Each row is a point on a tangle of strands that fork, close into loops and nearly touch. The rows are in no order.
Points whose rows are less than 48.5 apart are linked; no others are.
K_406: [ 11  21   5   3 -53 -28   1 -32  23   9  -7 -10]
K_451: [-26  -2  16 -39  -9  22 -27  33  20 -17   5 -24]
K_962: [ 30 -26 -29  13  36  -1 -55  18 -26  33  23  20]
K_908: [-11   2   6 -45   2  28 -31  21   3 -26   4 -31]
K_640: [  4 -12 -18 -11  24  25 -30  15 -27 -20  10  -6]
K_132: [  7  28  37 -32 -31  -7  33 -26  11 -11 -17 -18]
K_155: [-14  -1   0   0 -43 -24 -26   1  38  21   9  -4]
K_56: [ 15  35  41   1 -65 -16  46 -23  27 -20 -24  -8]
K_181: [  5 -13   5  19  30 -14  23   5  -7  12   0  24]
K_498: [ 10  23   7 -23  27  21   9 -20 -27 -25 -14 -23]
K_874: [ 28  12 -13   9 -16 -36 -13 -44   3  35   4   9]
K_212: [-37  -7  28 -16 -38  -5   1  33  44  -1   7   0]
K_883: [-10  -4 -17 -29  16  49  -3  12 -21 -44  -5 -29]
K_976: [ -1   9  15 -16  -1  -4  -2  -4   0   5  -1  -2]
K_139: [-31   4  27 -20  10  22  28  18  12 -32 -14 -23]
K_649: [-32   1  36 -14 -10   3  37  25  22 -20  -7  -6]
K_850: [  3 -11 -21   6 -13 -23 -56  -5  16  48  17   7]
K_831: [  1  17  12 -30  -4   0 -17 -13  -1   8   0 -11]
K_381: [  6   4  25  29  -1 -29  72  -1   5 -11 -11  31]
K_109: [ 10  21  31  11 -43 -24  47 -10  23 -10 -11  12]
K_662: [ -7  13   1 -37 -41  -7 -47 -22  32  19   1 -37]
K_313: [ 19  22  -1  -6 -38 -27  -9 -45  12  21  -3  -8]
K_650: [-35 -20  22  18  16   1  37  44  15 -16  -2  12]
K_273: [ -3  10  -6 -35 -20   3 -59  -7  13  22   9 -19]
K_938: [  6  21  -7 -20 -52 -26 -42 -44  25  15   1 -42]
K_830: [  8 -28   4  40  26 -25  32  20   3  20  12  42]
K_49: [ -4 -24 -40  10  28  49  -2  10 -47 -26   3   2]
K_868: [  2  10  31  15 -11 -22  60  -1   6 -13 -13  18]
K_64: [  5 -29 -23  29  47  13 -12  34 -29   5  13  19]
K_175: [-18   7  19 -26  14  21  10  12  -3 -27 -13 -23]
K_4: [ 37   7 -10   9  12 -31  -5 -39 -15  41   3  25]
K_28: [  7  22   7  -6  35  13  31 -26 -34 -18 -22 -11]
K_767: [-19  -2  11  31  35  10  64   8 -17 -13 -21  11]
K_202: [ 23   6 -24  22 -31 -43 -33 -39  21  35  12   0]
K_351: [ -1   0 -13 -16 -19  -5 -63  -8  15  34  14 -11]
K_454: [ 17 -34 -26  17  39   5 -45  32 -28  18  22  18]
K_377: [-13   7 -14  -3  27  50  31  -5 -29 -38 -21 -15]
K_610: [ -3 -13 -27 -11  24  39 -18  11 -35 -32   6 -12]
K_123: [  1  11   2 -40   3  20 -35   2  -6 -14   0 -21]
K_636: [ 17  33  38 -23 -51 -12  39 -34  11  -8 -22 -16]
K_760: [  0 -17 -40  25  42  42   8   8 -47 -15  -2  12]
K_925: [ -9  15   7   6 -72 -25 -19 -12  55  -5   4 -29]
K_924: [-36  -5  28 -30 -27   7 -14  31  37  -6   5 -13]
K_222: [  3  21  -9   2  38  41  42 -22 -41 -26 -26 -11]
K_47: [ 41 -10 -34   0  37  -3 -63  -6 -35  32  20  19]
K_77: [ 10 -13  12  48  25 -27  75   7   1  -1  -5  43]
K_3: [ 31   1 -16   9  24 -20 -24 -22 -20  40   9  24]
K_147: [ 18  -7 -21  10   3 -19 -42 -13   2  49  15  18]
K_238: [ -4  -4 -30  30  44  51  36   3 -46 -20 -17  17]
K_597: [-31 -14  25   2 -33 -13  11  38  38  -2   7  16]
K_190: [ -9   8 -20 -27  15  60  20  -5 -22 -47 -21 -29]
K_571: [-16   7  27 -16 -11  -9  15   9  17  -5  -3  -1]
K_62: [ 38  -2 -32 -11  32   6 -57 -14 -43  12  15   9]
K_753: [ 11 -21 -37  36  53  26   3  16 -45  -3   2  19]
K_801: [ -6 -15 -21  16 -37 -29 -46  -2  40  31  22  -2]
K_252: [ -7  14  12  -4 -53 -20  -4 -11  36   9   0  -9]
K_435: [ 14 -22   6  44  21 -29  57  13   5  12   5  49]
K_348: [-10  -6  12  22  34   0  41   5 -15  -8  -9  11]
K_178: [ 17  -6 -29  33 -37 -49 -39 -20  38  29  18  -4]
K_38: [-39 -11  17  17  20  20  44  37   3 -22  -7   1]
K_271: [ 16  -8 -23  -8  29  12 -44   6 -34  -2  13   1]
K_99: [-39 -24  29  14  -8  -8  28  47  28  -7   5  19]

A fork is a point with three links, a tip a point with one. Leave the first point through the second and follow the links. Name the first fork or tip that comes.
K_662, K_273 -> K_850
K_571, K_649 -> K_175
K_830, K_181 -> K_767
K_498, K_28 -> K_610
K_454, K_64 -> K_760
K_883, K_190 -> K_498
K_924, K_212 -> K_38

A piece is two or more points that can be reached from each other along the links. Count, over all rows, the pieces, the separate loops (a circle has one, a figure eight two, a Y none), the forks (points with three links) and the tips (points with one).
pieces -> 4
loops -> 3
forks -> 6
tips -> 8

A tip is a point with one link. Name the tips that can be reached along the links from each point below, in the order of the rows.
K_924 -> K_175, K_38
K_753 -> K_498, K_238
K_348 -> K_132, K_767
K_850 -> K_938, K_925

Name the points in between on the shortest way along the links from the first point to the second, in order.
K_636, K_868 -> K_56 K_109
K_64, K_271 -> K_454 K_962 K_47 K_62
K_610, K_498 -> K_883 K_190 K_377 K_222 K_28
K_662, K_202 -> K_273 K_351 K_850 K_801 K_178
K_435, K_132 -> K_77 K_381 K_868 K_109 K_56 K_636
